Points on a hilly landscape, in no order, each with its height.
From any point a ball rolls to the lowest of the 2 points nearest to it. It stops when none of these is lower. Distance is the straight distance between rows; heights are no part of it.
k702: [ 81 110 136 176 108 144 109 203  83 145 122 137 116 127 125 134 141 130
 118 132 128 206  81 117 121]  (h 60.0)
k110: [148 134 156  70 187 177 150  59 185  88 102 113 127  96 146 157 135 181
 169 146 140 120 106 112 125]  (h 23.9)
k936: [129  92  90 154  70 143 163 160  96 128 195 165 133 175 125 115 211 127
 144  92 145 109  97  44 131]  (h 52.9)
k378: [ 88 162 144 154  90 152  86 134 134  66 146 126 120 141 160 118  96 149
 131 117 109 179  81 158 131]  (h 30.1)
k803: [100 101 133 144 124 101 138 136  59 137 104 137 126 133 131  76 111 102
  84 111 157 157 125  98 128]  (h 40.9)
k192: [145 134 138 120 147 111 123 161 128 124 143 130 151 153 123 122 139 114
 157 125 137 120 153 116 107]  (h 22.9)
k273: [117 120  67 176  58 146 125 197  83 169 206 152 117 187 136 139 172 145
 130 119 142 125 106  40 144]  (h 58.5)
k136: [ 92 117 115 177 107 119 118 197  55 156 133 118 117 142 144  94  66 132
  64 136 166 146 140  81 135]  (h 44.9)
k531: [ 97 195 133  88 129 153 124  75 151  92 114  75 147 102 157 161 126 184
  72 111 112 100 124 142 150]  (h 37.6)
k898: [173 124 171 128 152 117 114  77 130 158 140 137  88 130 139 105 113  98
 143 118 122 162 110 185 151]  (h 32.8)
k333: [130 208 170 118 164 157 106 116 179 124 161 123  86 159 165 179 112 176
 126 115 100 148  83 152 143]  (h 14.8)
k430: [ 97 120 147 175 104 140 124 234  70 157 145 148 126 156 116 157 135 131
 110 141 123 135 105  62 118]  (h 57.4)
k86: [158 159 153  98 155  95 143 123 105 178 192 103  83 144 169 100  65 147
 107  89 136 141 176 122 172]  (h 78.8)
k245: [131 105  84 107 102 119 164 114 114 130  96  99 196 108 132  78 127  96
 135 126 145 104 176 120 121]  (h 14.9)
k568: [138 120 117 129 129 186 135 138 193 121  70 130 151 122 111 154 148 140
 161 172 169 105  98 161  72]  (h 49.6)
k603: [146 102 156 120 109 125 115 160  76 100 174 189 108 137 135  89 134 114
 160 106 108 139 119 103  88]  (h 59.6)
k593: [103 100  78 146 116  75 103 156 126 105 128 106 146 117 154 129  75 109
  90 118  86 129 182  88 173]  (h 29.3)
k612: [108 133 145 153 122 135 163 192  65 130 125 153 166 138  91 158 132 111
 109 162 140  99 115  49 100]  (h 54.5)
k710: [ 83 123  74 166 101  96  96 207 161 117 128 115 139 108 104 176 131 136
 125 141  73 171 136 109 153]  (h 26.2)
k451: [125 105  82 132 116 108 112 142 124 102 121 101 190 122 159 119 116  85
 138 134 104 137 177 123 159]  (h 23.5)
k307: [112 119  92 151 106 135  70 176 186 103 140 119 145 126 115 158 154 146
 173 157  86 155 141 156 128]  (h 18.9)
k705: [120 147  88 145 136  44 153 172 153 136 145 127 123 121  93 150 126 135
  75 116 126 104 151  66 152]  (h 39.0)
k601: [134 147 177 148 145 143 154 159  43 145 132 156 141 171 144 151 104  88
 100 146 150  81 106  72 115]  (h 51.4)
k220: [136 130 120  96 139  91 156 120 110 184 118  67 146  98 150 118 150 145
  87  78 150  80 178 144 175]  (h 70.4)
k918: [144 103 123 114  92 115 115 101  82 120 135 204 102 124 121  84 104 117
 128 132  90 157 123 133  87]  (h 57.7)
k873: [158 133  77  87 136 101 163  61 115 129 140 127 165 138 143  90 123 109
 131 108 145  95 169  88 132]  (h 26.1)
k226: [193 167 145 111 139 139 152 100 102 178 158 173 126 176 162 112 123 100
 148 129 153 103 119 122 107]  (h 29.4)
k340: [116 103 114 147 100 134 121 146 108 171  84 161 129 129  96  90 154 129
 122 148 143 181 108 150  87]  (h 62.8)
k832: [120 144 133  98 135 141 143 108 111 112  95 160 139 100 115 130 102 135
  83 140  93 127 138 152  71]  (h 54.2)
k346: [141 168 148 132 177 105 154 164 103 171 156 103 136 168 124 160 108 125
 101 143 158  80 158  68 155]  (h 77.6)
k275: [125 134 137 108 146 148  99 103 159  62 126 126 134 127 137 147 130 142
 153 132 109 132 114 150 112]  (h 14.1)
k875: [175 164 187  88 197 154 136 134 157 154 179 136 108 145 140 154 124 171
 176 150 133 132 147 135 124]  (h 23.4)
k965: [160 117  75 123 124  94 120  52 164 161 139 166  95 156  92 112 170 135
 139 116 135 115 139 141 125]  (h 73.8)
k624: [115 150 166 171 133 125 125 190  57 147 155 114 103 175 145 129  51 109
  90 142 163 102 126 100 140]  (h 48.2)
k890: [114  95 148 147 110 163  89 125 132  85 125 160 126 129 136 142 150 109
 161 145  85 151  85 150 122]  (h 21.1)
k135: [140 117 118 117 135 128 163 113 202 137  60 137 128  76  69 158 159 139
 131 168 133  90 117 146  93]  (h 51.0)
k757: [117 107 160 144 119 135 104  78 117 114 108 120  88 107 119  91 109 107
 123 117 122 166 112 211 140]  (h 35.2)
k759: [121 137 135 155 163  88 115 138 139 165 123 128  50 142 182 168  62 126
  66  97  97 125 123 105 163]  (h 26.9)
k713: [173 164 107 110 130 111 103 115 146 164 148 139 123 154 152 131 101 110
 118 129  91 114 177 170 136]  (h 36.6)
k577: [142  89  85 145  90  88 123 115 154 129 138 199 115 110  80 150 190 107
 141 140  55 106 123  86 130]  (h 41.6)
k19: [ 84 110 149 150 159 100 114 183 135  67 147 102 113 133 140 158 125 116
 131  84 122 149 100  75 154]  (h 63.3)
k87: [132  71 140 130 120 126 124  87 122 143  80 191  95 125  87 109 168 107
 131 138 121 140  91 139  93]  (h 64.3)
k357: [139 106 187 144 110 158  75 117 146  69 162 157  65 129 146 134 134 125
 169 113  89 156  62 173 129]  (h 27.6)
k479: [143 159 183  82 188 165 130 109 144  85 146 136 114 122 132 155 125 173
 153 136 133 138 103 124  92]  (h 19.5)
k861: [157  84  63 111  90 107 136  94 133 107 128 193 146 112  94 103 160 117
 172 147  95 105 139  77  89]  (h 36.0)
k38: [130 180 151  72 133 183 141 118 141 112 123  95 139  95 135 141 118 194
 108 130 140  80 149 189  80]  (h 21.5)
k442: [163  98 110 116 123 111 153 142 161 117 115 155 157 114 104 127 171 109
 184 142 126  99 128  87  94]  (h 29.9)
k413: [112 123  50 185  73  98 145 188 102 156 176 162 125 137 101 148 170 158
  95 138 138 124  99  20 148]  (h 63.5)
k49: [122 146  90 127 107 123 168 125  89 156 141 134 160 158  83  90 138 136
 126 125 185  91 154  90  92]  (h 42.5)
k65: [120 174 168 149 135 152 129 142  97  87 142 109 133 142 170 133  76 114
 105 118 140 145  98 157 132]  (h 23.1)
k840: [107 120 110 106 100 179 148 169  91 122 101 118 183  86 107 103 106 144
 150 169 146 140 153 126  59]  (h 7.8)
k11: [ 95 134 120 139 127 125 147 202 161  87 125  91 168  97  64 138 164 157
 157 153 157 130 137 112 105]  (h 23.8)
k434: [121 166 111  99 128 163 118  69 193  89 110  88 168 103 139 177 128 155
 120 142  90  83 145 164 143]  (h 34.6)
k446: [110  97  85 172  82 119  82 113 115 162 127 157 115 139 118 112 126  96
 135 138  81 167 143 152 153]  (h 62.0)
k828: [142  98 105 161  53 124  94 124  85 155 156 197  87 147 133  76 134 111
 142 125  97 178  94 142 119]  (h 59.9)
k63: [115 104  61 187 104  89 112 149 114 156 143 140 117 184 160 112 131 111
 107 100 159 137 116  77 177]  (h 66.9)
k419: [123 110  93 144  99 131 155 137  83 142 162 162 143 176  90  89 182 128
 170 115 189 116 108  75  91]  (h 47.5)
k366: [164 116 104  69 126 102 135  52 112 143 150 121 109 121 144  57 123 133
 135  93 142 120 181 153 139]  (h 33.6)
k830: [149 114 122 103 173  67 121  92 169 154 136 136  96 125  96 137 156 129
 132 109 111 133 145 116 153]  (h 74.8)
k163: [129 148 141 122 137 123 125 167 105 124 143  91 143 137 158 110  83 111
 114 107 147 126 169 151 145]  (h 15.4)
k507: [192 130 135 116 121 165 140 124 126 159 114 166 143 154 137  90 122  99
 178 152 169 100 125 143  73]  (h 21.3)
k326: [201 132 186 105 151 122 136 105 121 156 167 143  71 137 126  75 116 141
 168 124 178 159 126 168 124]  (h 29.7)
k478: [107 105  89 139 104 133 146 178 118 125 108 113 185  87 101 124 157 129
 150 169 136 169 128  98 102]  (h 17.1)
k795: [122  91  75 148 103  89 117  86 172 161 105 138 112 107  51 109 177 136
 132 138 116 120 162 151 134]  (h 72.5)
k583: [111 117 115  84 120 170 147  84 174  81  69  92 164  66 117 140 131 153
 137 149 123  80 133 151 104]  (h 32.2)
k995: [154  76 156  96 166 141 153  62 142 135  70 150 108 107 113 104 144 106
 165 133 161 126  96 125  99]  (h 65.5)
k671: [134 146 108 136 104 151  95 114 146 133 107 133 152 132 140 141 107 107
 119 153  82 134 155 201 133]  (h 32.7)
k915: [ 70 139 111 154 118 118 102 185 158 112 119  80 139 124 118 161 119 156
  89 121 115 149 135 146 144]  (h 31.5)
k592: [103 121 144 159 118 156 109 190 129 129 120 123 139 145 109 117 154 139
 155 145 165 170  96 162 101]  (h 61.4)
k423: [137 162 185 119 195 118 156 144  87 174 163  96 101 156 155 137  82 131
 103 118 157 136 140  97 169]  (h 78.3)
k495: [126 111  92 147 102 120 108 131 165 139 102 170 145 114  89 168 156 114
 125 169  62 125 131 136 112]  (h 45.5)
k277: [100 138 130 160 155 104 124 103 181 105 103 117 126 118 112 199 153 105
 101 129  81 124  89 123 175]  (h 36.2)
k306: [120 105 130  99 152 146 154  41 151 128  76  96 148  78 112 143 135 104
 123 138 108  97 142 157 147]  (h 30.0)
k563: [141 155  98 117 138  97 151 102 121 196 140 106 120 163 132 104 140 142
  85  89 174 115 157 129 158]  (h 68.8)
k376: [159 166 120  91 137 140 176  96  71 153 172 142 139 171 117  95 107 126
 156 135 174  76 155  92  94]  (h 36.7)
k452: [104  94 147 142 124 126 116 195  71  84 162 146 139 132 147 131 123 100
 144 109 108 153 118  64 127]  (h 61.6)
k187: [115 143 168 136  92 177  70 125 145  49 144 163  90 144 136 114 150 176
 156 124 126 157  53 137 101]  (h 32.9)
k351: [ 97 191 155 142 120 142  87  81 157  78 143 118  95 161 172 150  95 140
 110 102  97 147  66 131 160]  (h 25.1)
k614: [125 170 170 117 181 118 132 127 153 166 157 116  63 137 170 182  70 162
  98 105  93 162 123 142 168]  (h 21.9)
k292: [124 106  59 177  94  92 104  72 125 159 140 157 117 175 140 115 145  83
 120 102 115 131 124 119 182]  (h 64.2)
k775: [146 117 111 168 110 115 107 173 112 144 135 152 146 172 177 139 128  80
 126 127 113 132 127  95 154]  (h 69.5)
k806: [139 189 216 105 158 181 165 123  91 134 157  92 118 126 119 120  91 160
 136 144 175 122 114 175 101]  (h 10.5)
k297: [119 110 154  94 175 160 124  17 169  84 103  98 117  84 130 148 140 142
 154 134 123 123 119 148 161]  (h 27.2)
k664: [ 76 194 126 139 122 148 118 154 152 105 122  55 141 138 153 161 112 177
  64 105 144 115 123 142 154]  (h 35.6)
k172: [183 132 139 136 113 158 109 120 139 132 123 166 136 146 163 125 108  84
 165 157 116 127 119 188 106]  (h 27.9)
k483: [147 105 133 104 103 192 143 144 121 131  86 155 136 109 116  84  94 128
 171 163 175 119 124 151  47]  (h 14.6)
k942: [137 172 191  81 138 165 147 110 110 115 151  78 107  87 155 114  96 184
 111 101 147 133 134 195 126]  (h 16.9)
k402: [ 95 123 123 164 157 111 109 136 147 119  96 113 110 134 152 183  92 105
  61 117  94 129 110 120 173]  (h 31.9)
k688: [126  87 112 156 105 173 109 104 178 122  65 153 143 114  96 164 164 118
 170 183 112 117  99 154 113]  (h 48.0)
k381: [131 108  99  98 106 130 157 103 138 150  66 152 139  83  74 112 136 139
 103 146 119 105 148 141  71]  (h 52.6)
k69: [ 96 117 134 104 147 108 104 159 158  74 142  62 134 112 123 115 132 151
 151  93 135 140 167 157 136]  (h 28.6)
k744: [112 113 145  77 133 106 129  87 120 155 111  78 129  58 136 141 151 154
  97  85 104  89 169 179 167]  (h 71.2)
k161: [126 147 193 129 154 162 160 142  72 127 118 146 131 152 126 125 120 101
 139 138 166 115  85 123  83]  (h 54.0)
k616: [126 133 155 124 150 128 133 118 126 131 120  58 142 122 175 112 116 106
 120  93 151 143 141 187 182]  (h 8.3)
k552: [117 147 125 133 110 168 102 104 159  95 107  62 165 133 162 120 129 133
 148 125 144 130 139 209 162]  (h 14.2)
k439: [161 105 171 106 158 187 139  86 154 100  78 134 113 119 151 131 123 121
 181 148 179 130  75 156  96]  (h 66.3)
k717: [181 139 166  72 185 134 156 107 133 169 153 117 113 128 122 101 132 157
 164 131 170 123 173 128 124]  (h 26.5)
k362: [150 165 166 113 124 187 147 140 107 122 124 110 148 123 131  94  89 132
 150 151 178 111 134 188  72]  (h 16.6)
k699: [103  95 101 125 107  81 129 101 155 155 102  79 129  74  80 117 173 135
 104 106 113  97 182 173 163]  (h 71.8)
k389: [128 125 129 120 116 115 104 132  97 113 126 189 120 121 139 148 103 105
  88 128  61 134 122 121  99]  (h 55.8)
k253: [115 108 142 131 112 116 140  85  82 154  90 128 115 116 126  65 118  96
  94 115 151 153 127 171 125]  (h 37.7)
k848: [107 120  92 142 131  56 140 144 167 104 115 104 142  86 107 158 127 110
  81 133  87 111 153 105 181]  (h 34.2)
k259: [105 102 116 182  96 136  88 194 100 121 136 135 120 131 200 152  92  97
 122 130  81 170 100  99 166]  (h 71.4)
k278: [139 125  65 147 102 105 141  76 123 181 107 123 152 170 141  94 147  99
 103 110 161 119 146 140 161]  (h 66.6)
k532: [110 118  92 163 106  74 128 209 139 126 142 160 123 109  97 165 142 136
 103 138  84 135 132  57 127]  (h 33.4)
k195: [129  92 124  91 127  86 106 119 125 102 144  97 130 113 125  68 129 122
 151  94 133 140 195 156 135]  (h 31.0)
k481: [145 121 156 115 198  92 147  85 163 151 120 113 127 119 144 165 146 109
 132 123 101 145 131 108 201]  (h 75.5)
k34: [133 155 157 130 186 107 177 155 140 123 126  94 158 131 121 175 140 118
 105 135 156  98 118  86 149]  (h 76.8)
k533: [ 99 126 139 103 141 139 110 154 173  56 133  84 135  95  85 127 158 195
 152 124 161 132 145 148  92]  (h 26.7)
k957: [151 133 171 107 208 110 167 121 162 139 136 117 138 118 122 166 171 127
 160 130 134 130 114  85 141]  (h 76.0)

Where does a ball stop that starts at each point below?
k531 -> k275
k136 -> k275
k995 -> k601
k832 -> k616

Call two points neighbours if one is among the 2 nearest of the other. Go from one point of each pair to the other, from neighbour to neighbour, staying as low as possible. Name the highest point that can't be avoided.
k806 and k275 -> k187
k710 and k275 -> k531
k616 and k806 -> k671
k245 and k333 -> k366
k806 and k840 -> k362
k616 and k333 -> k378
